A landscape with many valleys, sampled at points; each row gives a point and its height.
A ball rolls from a point to the lowest of its 2 nearest points, and stops where none of them is lower. Distance is the straight distance between rows; heights are no part of it.
j_744: [ 92 112  82 111 141 118 102 114  82  89  95  98 113  99  96  85  93 103
  82  89 127 104 107 100  78 129  96 121 107 127 101  92 111  87  83 116
 104 111  87 107 118 115 111  94 117 114  85  88]  h=4.66
j_617: [100 117  90  89 109  85 125  64 128  91  96  82  83  92 132 108 136  89
 110  96  80  98  77  75  87 103 122  84 114 145  99  91 110 103  95  95
 102 117  89 106 101 118 110  78 112  81  90 109]  h=3.38
j_795: [ 89 127  92  84  83  77 113  43 118 109  80  85  77 120 126 106  78 102
  87 114  82  69  96 105  99  89 115  86  73 115 108 115  73  89 122  86
 103 109 112  95  86 113  69  69 116  70 121  93]  h=5.33
j_123: [ 92  92  84 106 152 128 113 122  96  85  94 135  75 111 101 106 102  99
 101 127 127 142  93 102  73 116 124 130  90  96 100  75  95 125  93 107
 125  76  91 116 112 124 100  81  82 102 106  85]  h=2.94
j_641: [104 128 108 116 115 113 111 113  88  97  94 110 119  90 104  70  84 121
  69  70 136 111  90 110  87  82 109  77 106 110 115  90 121  94 100 101
 106 115 114  99 117  81 114  68  78 133 117  96]  h=5.77
j_302: [ 72  91  83 122 101  94 127  88  91  97  84  87 105 133 125 103  71  87
 108 131  91  67  98  79  82  94  88 111  93 103 115 115  70  65 110 107
 104  97  86 103 112 135 109  97 122  79 111  64]  h=4.82
j_593: [101 113  89 101  89  70  83 100 107  91 132  94  97  73  78  95 121 105
  93  72 100 121 122 104 115 107 107 109 108  78  96 105 100 136  99 108
  85 122 104 103  83 103  99 128  95 114 110 129]  h=4.71
j_790: [ 70 115  91  88 138 122  96 107  82 101 108 110  79 120  92 102 113  82
  99 113  99  90 102 107  76 112 103  89  75 109 104 108  90 127 100  94
  93  98 123 122  79 111  87  86  85  98 102 105]  h=2.61
j_782: [111  58 105 134 112  99 109 124 105  78  97  75 125  96  99 103  85  75
  74  95 101  93 139  98 101  99 102 134 108 102  66 115 125  85  97 100
  85 111  94 108 121 116 130 135 115  75  91 121]  h=3.43
j_435: [133  69 113  76 102  99  75 128 129 106  89 103 113 127  93 104  77  97
 118 105 107 103 107  99 102  94  89 109 124 119 112 109 106  76  71 120
 116  94 109  84  91 105  58  92 113  90  66 102]  h=3.60
j_305: [101 141 114  68  95 132  88  88 144 130 101 121  71 120  86  95 120 109
 112 101 102  93  83 112 112 103 116  62  62 101 120 109 111 123 112  95
 105 105 111  93  74  80  50 106  84  97 104 131]  h=2.31
j_432: [104 109 118 127  87  95 109 109  86 108  89 109 117  82  81  86  61 101
  73  87 111  98  88 127 116  61  98 105 109  68 101  96 105 113 111  85
  93 104  98 114 116  73 124  97  76 128 115  94]  h=5.57
j_807: [ 74 154  81 125 119 112 101  81  63 116  93  69  92  82  80  81  87 126
  58  82 110  76  99 108  92 124 115 106 109  99  97  85  96  89 100 111
  87 113  89  99 110  98 126 108 120 112 129  87]  h=2.79
j_597: [111  99 117  84  49  84 111 117 114 111  90 103 100 116  97 111  98 115
 105 109  70 109 104 120 117  82 101 103  93  67 103 116 111 104 112  96
  84  95  98 100 120  74  91 111 113 102 102 112]  h=3.50
j_514: [ 76 107 115 107  86 101 110  76  80 121 105 102 104 117 105  99  80  72
 111 125  93  59  84 117  94  63  73  74  85 109 113 109  84 109 111  85
  94  98 121 117  96  91 100  77  81  83 102  89]  h=5.13
j_244: [105 128 123  83  63  92 113 111 147  97 100 123  90 116 118  92 104 132
  96  96  92 110  93  93  95  74 136  68  78  86 121 115 123  99 114 100
 116  94 121 101 125  81  82 102  94 104 123 121]  h=2.93
j_52: [ 98 126 111  76  63  94 100  96 121 122  90  99  96 137  85 102  97 117
 116 117  76  79 103 112 102 102 104  97  81  96 114 134 104  93 108 118
 100  93 100  86 119  89  68 119 140 103  91 101]  h=3.23
j_632: [ 88 162 114  95  72  91  75  43 115 121 128  85  73  87  85  74 117 124
  95  75 109  95 108  81 122 102 121  72  76  99 109 103  92 115  99 102
 142  99 110  70  83  96  76 124 103  96 109 115]  h=3.46
j_720: [121  85 110 115  55  80 112  98 129  96  84  79 114  83  99  90  85 113
  92 102  95 101 100  82 124  80  96 115 127 100  94 111 122  93 105 104
 119  82  73  84 139  96 126 120 120  90  83 118]  h=3.99
j_583: [ 67  91  87 109 118 100 105  94  88  93 101  99 109 140 114  84  64  63
 123 124 110  80  93  75  75  79  70  99 102 121 132 114  80  87  97 109
 130  92  95 103 106 134  84  90  99  68  86  79]  h=5.11
j_619: [ 95 111 105 108  63  62 119  59  93  77 109  63  98  78 126 114 104 109
 101  80  75  84 104  70 111  99 113  78  92 106  87 103  95  83 107  96
 104 104  92  85  93 105 132 106 126  90 104  81]  h=1.97
j_459: [107  95 109  94 118 119  50 132 119  82 123 132  93  92  49 100 105 137
 113  99 124 122 115  96 100 123 107 131  90  81 106 102 112 102  77 127
 130  65  86  94  95  94  68 118  93 117  95 113]  h=6.71
j_495: [109  79 112 103 128 120 100 133  73 101 101 120 120  98 104 107  81  85
  85  96 126 123 103 126  87  84  88  81  97 106  84  94  98 111 100  92
  96 102 143 110  84  92  99  68  66 110 105  92]  h=4.44
j_579: [104  76 108 115  73 100 136  99  99 103  71  98 110 114 115 110  75  77
 110 136  82  79  88 105  96  74  83 110 121  95 107  97  98  87 104  88
 100  85  82 111 131  97 128  92 104  75  85  89]  h=4.17
j_600: [ 86 152 114  86  88 128 111  95 143 111 101 106  78 130 101  87 112 124
 102 100 104  93  90  92  91  95 131  60  59 106 118 124 125  98 107 108
 107 104 124 101 109  80  77 109  91 106 115 120]  h=2.68
j_602: [115 101  88  82  88 104  93  77  87  82  99 111  77  71 108 115 151 118
 115 106  96 109  97  74 105 124 121  95 102  76 114  67  86  94  97  89
 114  72  81  82  90 103 114 113  89  99 117  89]  h=3.07
j_56: [132  77 106  88 108  99 118 105 126 101  87 111 102  87 143 123 121  79
 110  90  86 134  65 106 102  80  93  82 132 122  94  78 116 110 107  80
  81 127 108 109  97 100 116  64  82  84  90 114]  h=2.41
j_223: [118 105  94  87 118 106  82  93 114 109  84 112  92 102  93  91 103  98
 105 108 119 106  88  93 100  96 108  96 123 119 114  72 111 106  84 104
 129  96  86  96 100 101  85  78  84  96  96 109]  h=1.72
j_89: [107 104 109 104  91 108  58 106  81 112 107  85 128  81  76  86  98 112
  97  70 116 100 106  94 121  99  89  90 114 114  85  99 111  98  90  98
  94 106 123  76  80  80  97  94  89 128  94 107]  h=5.37
j_755: [ 55 120  99 122 101 102 116  97  68 103  93  97  98 113 115 105  71 113
  71 103  87  61 108 114  80  96 107  78  70  83 107 114  77  75 123  96
  74  95 122 120 109  95 112  94 100  99 146  67]  h=3.95
j_97: [ 91  96  97 106 122 106 113 107  93 119  89  95  98 135  97  78  60  61
 106 125 116  91  99 111  81  81  67 125 120 125 116 109  97 102  79 118
 115 108  90 114 106 121  82  86 105  75  71  99]  h=4.84
j_71: [ 92 124 102  93  97  80  98  77 105 119 101 114  79 108  78  82  75  91
  86 108  96 105  85 123 122  77 103 107  95  66 116  99  77 137 114  85
 100 115 106 109  90 107  85 103  90 106 112 108]  h=2.89
j_455: [110  68  88  72 105  94 101 128 107  87 113 115  92  90 108 126 144  85
 122  84  84 134  94 117 103 109  94 102 107  95  90  88  97 130  99  96
  69 102  96 113  80 100 101 103  75 103  92 110]  h=3.40
j_306: [112  82 104 114  77  81  71  88  80  87 114  73 126  68  90 100  95 107
  93  67 107  96 125  88 124 106  96  87 106  92  82 102 103  90  98  95
  97 101 112  80  86  97 123 124 101 105 107  96]  h=5.68
j_648: [ 92  79  79 101 155 122  95 109  87  61 114 117  87 105 107 102  97  96
 117 106 116 119 102  81  89 143 113 125  98 107 103  74  75  96  79 108
 129  82  92 104  88 141 107  95  97 101  93  75]  h=3.42
j_122: [114 111  95  74  83  64  95  68 103 104  99  90  85 114 118 114  81 117
  88  82  81  91  99 126 115  94 108  69  81  90 109 103  75  95 122  94
  95 127 117  98  71 112  70  75 121  92 112  87]  h=5.54
j_729: [105  82  96  95 142 122 124 115  94  94  81 126  79 129 124 119  85  87
  91 139 119 112 104 116  74 108 109 111  93 100 104  80  88 103  96 108
 113  88 110 117  93 126  83  66  83  83 114  90]  h=2.67
j_926: [111  99  76 114 117  78 109 102 113  66 122  94 105  71  98 100 117 105
  82  80 113 126 112 100 100 124 121 126 116  92  81 103 103 123 100 106
  85 128  90 113  97 121 126 115 104 105 107 115]  h=4.93
j_581: [105  90  90  78  95  90 103  64 102  75 103  89  68  81 139 129 159 104
 120  97  79 101 100  75 100 124 123  73  92 102  91  73  77  85 100  86
 104  87  94  91  61 115 100  97  98  76 120  97]  h=3.63
j_367: [106  77 105 110 109 105  81 126 112 114  93  95 122  96  77  85 104  87
 106 105 109 108 107  86 104  82  86 117 126 129  80 108 128 106  74 103
 106  95 103  95 114  91  94  98  90  94  68 130]  h=2.49
j_438: [125  77  98  96 135 110  84 118 119  67 105 120 114  73 107  97 131 107
 111  77 130 133  86  81  88 127 101 117 123 127  90  84 126  84  76 114
 109 103  79  96 115 102 121  89  90 109  76 100]  h=3.74
j_420: [ 82 116  98 112  90  94  87  77  86 122  82  83  94 126  81  79  53  98
  91 117 100  66 111  95 113  86  86 107 101  77 126 111  66  87 101 118
 125  90  93  82 105 118  82 122 115  89 104  84]  h=5.91
j_877: [106 114 118  62  59 115  98 100 120 128  98 113  82 111  99 110 144 114
 133  93  89 107  86 114 118  97  98  62  75  95 112  99 114 115 121  96
  90  89 108  84  90  63  63 106  82 109 111 117]  h=1.88
j_609: [134  78  97  65  73  96  96 124 102  91 110 112 124  94 105 123 131 119
 133  71  86 116  86 107 109 114  85  80 101 106  96 101 110  83  98 101
  69 107  97  87  90  75 100  99 112 123  81  81]  h=2.59
j_537: [116  69 102  85  82 115  94 106  88  86  91 110 100  67  97 118 157 106
 122  99  95 108  91  88 110 120  90 103 114  96  98  77 110  97  93  99
  93  70  72  85  98  82 125 111  79 104  90  95]  h=2.51
j_159: [ 99 123  90 108 118 100 103 103  96  85 109 116 113  79 111  68 108 112
  94  81 132 113  76  72  78  97 118  80 106 120 116  84 118 100  97  90
 130  97 106  93 125  99 122  80  80 119 108  94]  h=5.89
j_437: [ 94  78  82 101 129  92  87  83  77  56 126 115  96  92 117  97  96  94
 111  98 100 110  96  76 109 135  98 105  92  83 109  81  55  85  91  86
 119  89  94 103  78 137 120 114  99 102  99  70]  h=4.07
j_713: [ 87 123 121 106 102 132 108 105  90 135  87 112  98 103  61  80  77  93
 101 129 112  87  74 125  97  77  65 118 102  94 106 111 112 100  90 112
  93  95  86 112 108  53  93 100  91 127  85  98]  h=4.40
j_348: [ 79  96 111 114 102 118 105 127  85 104  99 121 117 107  79  74  71  93
 104 119 116  98  90 102  92  74  74 112  93  90 113 113 104 101 101 109
 113  76  92 105 126  82 102 113  83 121  88  84]  h=4.57
j_131: [103  94 107  88  84  80  97 110 110  87 101 117  98 112 127 107 103 122
  90  98  94 107 112 102  95  84 118  67  75  79 108 106  95  96 119  92
 100  95 129 104  96  92  83  87  86 100 136 107]  h=3.25
j_948: [ 68 103  91 103  78  74 121  57 111  95  85  88  96 117 136 106  89  94
 113 131  70  70  93  71  90  88 106  94  76 118 105 122  76  77 118  90
 108  89  96  98 108 118  98  87 119  72 108  79]  h=5.08
j_889: [114  89  95  70  60  88 110 100  84  95 120  90  97  86 118 135 156 109
 130  68  78 112 101 109 112 120  93  68  88  90  96  83 104 101 122  97
  59 104  97  92  81  76 103 100 100 112 106  84]  h=1.93
j_961: [ 97  68  98 115 124 106  87 122 100 106 104  72 125  89  72  96 109  72
  99  85 110  92 130  98  90 110  86 132 112 132  62 115 125  95  79  99
  83 114  92 102 110  98 112 116 105  89  59 131]  h=3.00
j_634: [100 111  79  95 116 100 100 114  90  73 110 111  96 107 108 110  89 129
  96 102 110 112 103  92  81 133 126 120  78  73 116 101  74  86 111 105
 109  94 107  96 105 128 102 115 120 122 131  64]  h=5.44
j_993: [107  95 110  82  69 107  59 113 118 138 113 135 111  71 107 103 137 110
 140  84  92 135  66  92 128  75 100  82 126 108  94  98 120 126 111  94
  97  94 110  70  93  73  73  98  74 122  98 115]  h=4.62
j_534: [120  86  95 116 125 108 112 102  89 103  70  93 103  77  81 105  99  88
  78 101 116 102  99 121 104 105  91 142 129 101  72  82 121  96  85 105
  80 116  61 112 108  91 122  86 102 101  83 113]  h=3.76
j_832: [ 93 131 105 103  71 107 123  65  82 105  80  62  85  87 106 113 119 113
  92 101  87  68 102  83  98 113 112  72  94 112  97  91  99  90  93 102
 110  80  89  79 100  86 117  91 112  89 109  87]  h=0.93
j_592: [127  80  99  99 133 115 112 108  81 115  86  99  96 100  88 112  85  68
  86 118 113 103 103 143  94  98  74 118 126 103  85  76  98 107  86  99
  81 116  93 116  79  97  97  78  96  90  82 107]  h=3.98
j_345: [ 88 104 103  96  92 118  94  97  89 107  90 133  90 134  88  86  60 103
 105 135 113  81  97 103 106  96  96 108  74  64 141  94  66  86 106 110
 133  69  87  86 108 104  74 109  97 105 118  67]  h=5.74
j_417: [108  92  88  99 128  94  99  98  92  95  76  72  94 125 121 122  80 108
  68 106  97  82 124 117  91 123 113 104 106 101  89  97  81  71  97 115
  80 122 113 106  74 135  84  92 136  88 120  92]  h=4.29
j_168: [ 85 125 105 112  56  99 104  69  78 105 108  69  94  59  86  98 139 122
 101  92  94  85 111  72 113 109 103  87  90  97  93  89 107 107 102 102
 111  72  80  75 108  77 128 119 101 104 106  97]  h=1.67
j_606: [115  90 101  97 119  97  77 127 118  79 110 136  90 107  74  94  71 124
 101 112 127 140 100 101 102 107 116 137  90  68 116  99  93 108  98 122
 139  72  84  97 105 115  74 114 101 121  99  87]  h=6.57
j_757: [ 76 125 109 113 110 101  73  87  70 119 109  95  89 105  70  76  60 100
  69  95 105  87 107 116 118  79  90  92  84  62 103  99  75 117 108  97
  98 114 121 111  77  97  91 121  81 110 122 103]  h=3.29
j_387: [ 64 125 105 132 100 110  98  83  80 126  98  71 106  95  62  73  90  88
  94 107 100  61 102  81 106  81  85 102 102 111  90 110 114 110  95 100
 110  92  78 105 124  78 123 118  92 101  86 109]  h=5.01
j_34: [ 82 121  86 110 115 101 104 104 112  76 117 107 105  97 117  81 117 110
 106 100 113  93  96  45  67 110 131  90  93 125 124 106 112  80 106 101
 142  81 100  96 128 122 109 100 101  98 105  96]  h=5.79
j_145: [132  56  92 128 116  85 113 107 118  48 101 106 112  79 120  99  98  98
  77  95 114 127 112  89 115 117 118 134 116  80  78  91  94  95  95 109
 100 117  75 100 105 127 143 126 109  92 111 106]  h=4.63
j_21: [ 87 114  84  89 129 104  65 104 102  85 124 122  86 110  69  81  71 104
 118  95 125 111  93 101 104 122  99 134  96  96 133 100  80 103  90 117
 145  91  78  96  93 129  73 104 110 117  86  78]  h=6.39
j_250: [ 94  87  91 101  86  90 116  85 111  96  94  64  90  92  99 129 134  83
 119 104  63  92 115  86 110 116 111 116 113 110  80  99 104 111  95  94
  80 102  82 106  93 111 116 114 112  73  86 130]  h=0.94
j_531: [107  71 102  87  71  99  86 108 116 101  99  86 100  87  89 117 148  94
 128 105  76 109 109  86 114 104  93 110 118 106  88 100 118 112  92  98
  91  81  85  93 104  84 106 125  87  76  81 132]  h=1.81
j_69: [ 76 102  87 128 157 118 112 115  70 120  88  91 106 110  90  85  85  72
  81 104 131  95 125 105  64 117  82 138 108 128  72  91 121  99  74 115
  97 125  77 118 122 112 103  88 115  92  69  99]  h=4.45
j_198: [ 97  97 101  84 123 119  88 106 108 117 101 105  71 118  96 106 124  88
  94 111  99  97 114 111  97  97 112  73  81  99  98  98  88 129 108  89
  98 100 128 115  59  96  68  79  61  83 118 139]  h=2.98
j_577: [115  97 108  92 115 129  95 114  74 131  91  94 103 101  67 102  94  91
  90 110 107  93 100 138  93  95  58 115 111 102  98 101 108 102  88 105
  75 107 100 109  82  67  82  88  96 117  80  96]  h=4.20
j_134: [ 73 110 108  98  75 102 116  87  94 120  85 102  82 133 109 120  92 108
  92 139  69  66 114 111  95  87 110  91  59  77 102 124  76  88 117  93
  75  89 116 111 104  87  86 108 108  85 135  91]  h=3.69
j_585: [111 120  97  64  43  92 109  77  93 114 108 102  74  85 100 123 155 128
 128  80  79 110  98 111 118 117  99  93  80  74 111  86 102 111 118 107
  85  91  84  78  93  73  85 116 110 111 112  90]  h=1.32
j_386: [ 84 129  88 101 112 118 102 110 108 103  97 124  80 131  98  97  86 115
  94 132 113  96  96  93  84 112 131 115  64  76 121 106  77  98 109 106
 117  90 110 102 108 115  84 109  97 110 137  85]  h=5.60
j_300: [116  72 102  99 137 104 118  97  99  70  82 117 103 117 145 110  87  90
  99 115 109 103  90 102  86 107  98  84 101 108 106  74  84  72  87 107
 111 101 109 109  87 125 102  68 101  86 106  76]  h=2.22
j_462: [121  71 109 120 124  92 128  80 119  79 100  87 115 101 131 120  99  56
 106  82  70 102  87 101 105 105  92 117 113 116  73  89 110  89  96  88
  65 132  92 127  96 115 142  94 111  84  88 112]  h=4.46
j_835: [ 76 127 114  91  64  79  80  55 121 113 115  83  79 100  94  93 126  96
 120  98  82  92 108  72 118  92 114  74  80 112  96 112  94 129  98  92
 130  86 108  78  92  98  77 117  97  77  99 124]  h=2.70
j_174: [105 101  86  99 122 102  96 117  75  61 125 104 123  73  92  89  87 122
  82  60 131 125  92 111  92 137  94 123  95 101 103 107 108  95  99 102
  95 113 102  95 107 101 126 113 114 132  90  72]  h=4.98
j_862: [104 126  99 102 110 114 105 119 107 114  86  86  86 105  73  97 107 116
  67 102 103 107 123 115  99 100 117 112 102  89  89 104 117 110  96 118
  80 119 104 113 100  83  92 109  98 103 113 138]  h=3.45
j_905: [ 88 109  86 108 115  90  64  94  85 100  99  89 105 102  69  71  63 104
  96  88 121  92  98  96 113 105  72 124 112 101 118 112  85  86  88 124
 125 101  74  82  98 111  87 112 118 111  80  86]  h=6.15
j_978: [ 96  91 107 120 152 126 104 125  64 112  90 101 109 106  85  87  69  79
  68 108 138 113 121 128  82  86  85 107 104 103  74  83 100 112  83 101
 110 105 112 112  96  95  97  81  76  98  96 101]  h=4.22
j_292: [121  80 113  74  55  93  83 118 129 135 107 117 105 100 129 117 123  99
 138  91  66 132  75 112 131  71  94  71 124 113  87 102 111 121 122  81
  82 108 122  80  91  76  68  82  90  94  90 114]  h=4.25
j_66: [113  99 115  80 111 114  93 131 110 104 100 132  85 129 110 104  88 117
  84 102 114 119 101 126 101  85 110  64  72  81 111 106  95 115 117  93
 105  99 138 110  77  90  65  80  67 110 127 107]  h=3.27
j_98: [127  70 103 134  84  89 104 103 104  90  88  80 125  71  86  96  73  91
  76  88 108  96 110  98 123  72  97 131 126  87  76 106 123  96 107  90
  99 100  79  96 121  95 136 120  99  91  92 123]  h=3.73
j_737: [ 65  80  93 136 131 127 115 124  64  92  97 109 119 105  89  76  76  74
  95 117 133  97 106  86  80  91  66 115  96 109 101 103 100 103  96 101
 119  76  86 108 134 110 125 105  74 100  88  84]  h=4.76
j_949: [ 85  84 105 110 117 119  97 111  54 108 121 108 123 109  94  98  76  69
 108 111 112  87  90 120  82  88  61  90  97 109  96 100  80 106  94  89
  93  95 131 111  82  95 103  78  82  98  81  74]  h=4.79
j_132: [130  63 110  95 140 112 105 107 108  65  86 105 115  93 148 120 120  93
  95  91 107 118  99  94  95 117 107  76 116 117  81  67 105  76  84 100
 100 105 105 100  85 117 114  80  92  88 109 106]  h=1.46
j_310: [118  89 109 123 109  95 110 124  92  91  89 112 125  70  97  85  66  93
  74  79 134 125  78 119 100  72  93 118 116 104  93  96 121 104 103  94
  96 116  93 102 124  86 130  77  84 127  93  90]  h=5.67
j_536: [107  92  97  83 113  95 122  83 129 110  90 104  78 114 139 112 107  76
 105 124  88  95  75 110  86  90  94  79 113 135 108  97 103 113 107  85
  90 114 110 118  97 116  92  52  98  69  92 118]  h=2.90
j_721: [ 72 123  83 111 137 114 112 113  80  97 113  91  99  95  93 100 137  88
  84  97 101  98 112  96  68 117 113 100  83 113  81 101 119 126  98  98
  72 114 107 126 107 102 124  99  90 105 106 120]  h=2.11
j_994: [115 114  87  91  98  97 101 127  79  71 121 111 108  90  99 104  95 145
  81  71 112 118 105 116  87 131 114  94  82  72 114 107 106  88 113 111
  88 105 116  94 104  93 110 112 119 141 124  72]  h=5.24
j_184: [127  64 100  75 106  86  87 116 131  98 101 125  93  82 126 121 128  81
 125  83  81 153  64 107 126  87  91 107 143  96  92  80  95 131 106  84
  76 116  96 106  84  97 107  93  74  93  87 110]  h=2.97
j_887: [133  61 112 100 108 108  74 118 120 122  86 101 131 102  95  94  76  83
 109  92 116 112  99  99 114  83  78 120 143 137  78 106 115  79  70 106
  99 120 109  81  87  99  77  77 101  95  54 113]  h=3.08
j_906: [113  89 101  93  83  70 114  98 111  81 104  99 126 108 128 102  87  96
 113  81  86 104  81  94 100  83  96  77 102 117 101 110 107  86 106  93
  86 122 114 105 108 100 112  85 116 105  85  82]  h=3.65
j_719: [102 140  79 110 111  95 102  85  97 108  91  75  93  90  91  85 111 131
  67  89 120  93 118  91  95 114 135  98 119 105  95  89 113  99  93 120
 109 114  89  96 107  98 111 103 117 103 117 118]  h=3.16
j_728: [ 77 114  75 134 119 102 104  76  74 117  82  62  96  99  79  93  96  85
  84 114  99  62 116  88  99 107 104 123 116 115  80  87 101 104  89 108
 102 107  67 110 116 113 130 110 114  80  91 106]  h=4.85
j_899: [127  82 118 108  76  91 123 106 109 104  76  93 128  98 123 116  77  97
  98  98  94  95  90 114 104  70  92  83 117 105  99  92 118  83 104  86
  90 106 111  96 118  84 121  74  95  97  95  94]  h=3.96
j_54: [114  95  95  85 119 110  83 121 100  97  88  88 102 131  90 107  82 103
  93 102 110  86 127 104  82 113  97 104 102 104 111 106  98  77  81 127
 104  99 111  94  88 116  68 102 122  98  86  94]  h=3.97
j_376: [ 77 128 116 114  78  94 118 108  94 105 106 125 106 107  95  81  70 109
  91  95 103  94  79 121 104  67 102  75  73  67 115 111  96 106 119  86
  85 101 112 117 120  72 107 104  79 134 114  85]  h=5.48
j_187: [ 78 130 111 102  67  78 124  71  93 107 102 103 100 101 119 101  79  97
 103  93  77  76  77 112  97  63 103  65  77 103 113 116  94 106 125  78
  91 104 114 117 113  77 108  71  94 106 114  77]  h=5.34
j_265: [100 108 111 112  52  76  80  83  81 114 114  81 111  80  77  96  82 114
  94  74  90  90 113 110 132  86  83  97  88  68  99 107 101 105 110  95
  93 103 106  84  99  80 110 128 103 122 106  91]  h=5.93
j_253: [106 119 119  84  63  74  60  87 130 107 124 132  95  79  74  80 116 130
 122  86 103 117  84 103 126 101  98 106  97  76 121 108 103 112 105 106
 126  92  84  81 105  93  73 132 109 134  95 116]  h=3.71
j_563: [100 145 109  81  73 115 115  92 140 123  87  83  69 126  88 106 122 127
 100 106  84  88 107  94  99 116 129 101  80 103 111 123 113 103 103 121
  97  94 101  84 108  84  70 116 122  93 111 125]  h=2.96
j_81: [120  64 106  91 105  99 105 136 114  95 119 107 125  85 101 118 116  72
 115  64  92 134  92 115 103 105  83 114 117 118  73 108 117 111  96  91
  52 131 114 108  87  89 110  97  99 113  66 106]  h=3.82
j_549: [100 112  87 104  82  64  77  85 128  85 142 117  94  58  76  73 124 117
 114  82 111 118  97  79 119 112 105 118 116  92 109 111 103 129 105 104
 119 106  73  97 110 114 111 130 101 116  95 113]  h=4.28
j_135: [ 84 122  94  87  69  74 106  66 116 101 110  66  72  92 113 115 139 105
 108  89  70  93 118  79 102 109 118  89  86 109  88 117  95 122 110  97
  94 101 108  92  82 106  88 106 108  75 113 125]  h=1.92
j_409: [101  99  91 105 122  91 116  58 109  75  96  62  90  91 143 115 130  97
  94 101  83  84 111  75 101 125 127  89 108 125  76  83  87  70  94  98
  98 112  91 105  69 131 113  92 121  76 115 111]  h=3.93
j_119: [ 84 109  94 104 101 104  70  98 113 101 113  98  92 109  74  83 106 108
 111 122 105  80 120  60 101 115 109 107  90  98 118 107  89  97  93 110
 141  70  96  83 110 126  78 132 104  92  98 106]  h=5.21
j_776: [ 84  87  94 108 105 105  76  94  51  90 102  78 125 111  97  98  76 100
  95  96 100  65 121  90 102 110  76  82  96  89 106  98  73  65  98 102
 111  85 113  82  89 109 109 118 108  86 104  66]  h=4.67
j_169: [109  85 101  93 108  93 118 103 118 101  85  82  97 116 124 129 109  86
  89 104  77  97 115 118  90  92 101  89 103 116  89 104 112  95 109  89
  77 117 119 124  86 109  91  71 105  75 102 129]  h=3.22
j_338: [ 97 121 108  89  92  90  80  83 114 119  97 125 100 103  94  72  91  87
 115 109 106 109  64 105 111  73  97  90 112 109 124  97  96 130  98  88
 123 103  99  93 105  97  84  90  85 110  94 103]  h=2.37
j_739: [ 99  85  82 118 117  93 124  99  99  80  80  82 101 128 135 121  86  98
  96 122  90  83 111  85  93 126 112 131  97  98  93 106  78  55  99 113
  87 110  95 103  99 139 116 110 140  94 122  78]  h=4.56
j_224: [107  93 100  99  81  71 111  84 109  66 127  95 117  70 130  92 122 108
 116  74  87 106  81  60  98 113 106  75 102 112  98 106 105  83 110  89
 106  96  95  94 109 106 135 111 114 105  91  80]  h=2.95
j_821: [110  64  98 128 109  97 136 104  91  71  76 102 113  91 121 108  88  82
  91 117  99  97  96  92 102 102 102 125 112  81  86  85  96  88 100  96
  88  95  74 106 122 116 146 112 105  95 100  86]  h=4.38
j_4: [123  78  99  72 121 113  89 124 106  74 106 123 108  91  99 113 118 114
 118  79 111 130  80 111  90 132  90 110 110 107 112  89 113  91  85 107
  92  94  90  95  92  97 100  88 101 129  69  78]  h=3.26
j_735: [ 88  81 107  93  84 113 126  95  92 109  78  92  87 116 115 131 120  89
 101 139  67  75 117 113  91  87 102  87  86  88  93 105  96 104 117  80
  75  85 115 116  93  89  96  90  92  74 123 119]  h=3.48
j_39: [ 68  99  82  97 108  77  70  86  95  73 140 117  91  98  98  90 108  95
 119 104  93  99 110  68 102 126 109 105  77  83 115 104  59 107 101  84
 130  78 110  99  92 144  92 124 100 100 104  87]  h=4.72
j_313: [109  70 120  88  76  95 101 123 106 122 105 108 109 130 102 109  80  75
 112 127  75 109 105 124  98  66  75  95 107 100  90 117 100 107  98  79
  85  99 129 118  99  87  81  87  97  75  84 115]  h=3.61
j_589: [107  61 107  99 137 100 126 125 119  83 111  98 113 111 112 118  98  55
 114  84  82 119 103 114  88 115  82 122 102 120  75 106 103  99  85 103
  58 125 108 126  94 116 109  94 115  98  59 103]  h=4.16
j_5: [108 117  97 109 109 123 134 116  91 122  70  78  93  94  88 114 110 104
  72 110  94  96 108 130  82 103 110 131 112  96  85  98 134 102 101 109
  62 116  79 116 119  82 118  98 112 106 104 120]  h=3.59
j_311: [124  76 118  77  60  99  97 120 116 153 116 116 102 120 104 114 100  83
 132 125  69 108  85 139 118  74  71  71 116 109  92 111  92 115 114  74
  78 109 126  97  73  75  58  77  99  84  84 115]  h=3.92
j_553: [ 92 103  72 116 117 110  88 114 111  77 133 108  94  86  88  91 127 124
 111 113 123  87 126  44  83 142 124 119  99 114 106 103 102  87  93 107
 141  72  83  94 121 130 110 131 116  97 104  95]  h=5.53
j_19: [ 86 105  99 101  96 104  88  96  47  97  98  74 108 104 106 113  82 112
  79  89  89  66 120 115  91 111  91  67  80  85  99  95  85  79 109  97
  80  95 129 100  85  95 107 104 107 103 129  71]  h=4.24
j_676: [ 79 133  88 119  81  99 101  62  59 107 106  78  89  68  81  90 103 120
  85  93  91  74 101  98 109 118  97 109  97  74 108  88  84 100 109  89
  94  88  80  93 107  94 138 122 113 118 117  74]  h=2.32
j_53: [ 98 125 131 101  47  87 102 100 139 107 113 128  98  90  98  80 113 141
 106  97  97 118  93  90 120  84 115  80  83  70 118 120 120 109 114 110
 126  83 100  86 131  75  96 143  92 123 119 115]  h=3.24
j_804: [ 70 119  79 117 137 113  90  98  83 134  91  83  88 123  71  73  79  76
  96 117 113  77 113  92  84 104  87 132 112 120  99 104  94 110  76 125
 110 112  75 113 111 117  83 104 109  85  83 102]  h=4.65
j_477: [116  82 122 105  72 107 117 137 107 124  86  96 114 105  85 104  72  85
  84 115  79 113 107 135 103  62  83 120 119  74  90 113 124 100 104  79
  83  98 107 118 111  59 101 105 101  96  96 130]  h=3.70
j_919: [105  92 110  95  69 110  49  96  96 130 113 118 123  68  74  86 109 106
 127  85  98 119  87  93 139  85  83  98 125 107  86 106 108 108  99  94
  91 104 107  66  67  72  73  90  84 136  85 109]  h=5.03

For each start below, name the point where the ball stops.
j_477 => j_585
j_795 => j_367
j_34 => j_132
j_583 => j_367
j_187 => j_832
j_593 => j_585
j_459 => j_69
j_348 => j_832
j_737 => j_832
j_606 => j_69
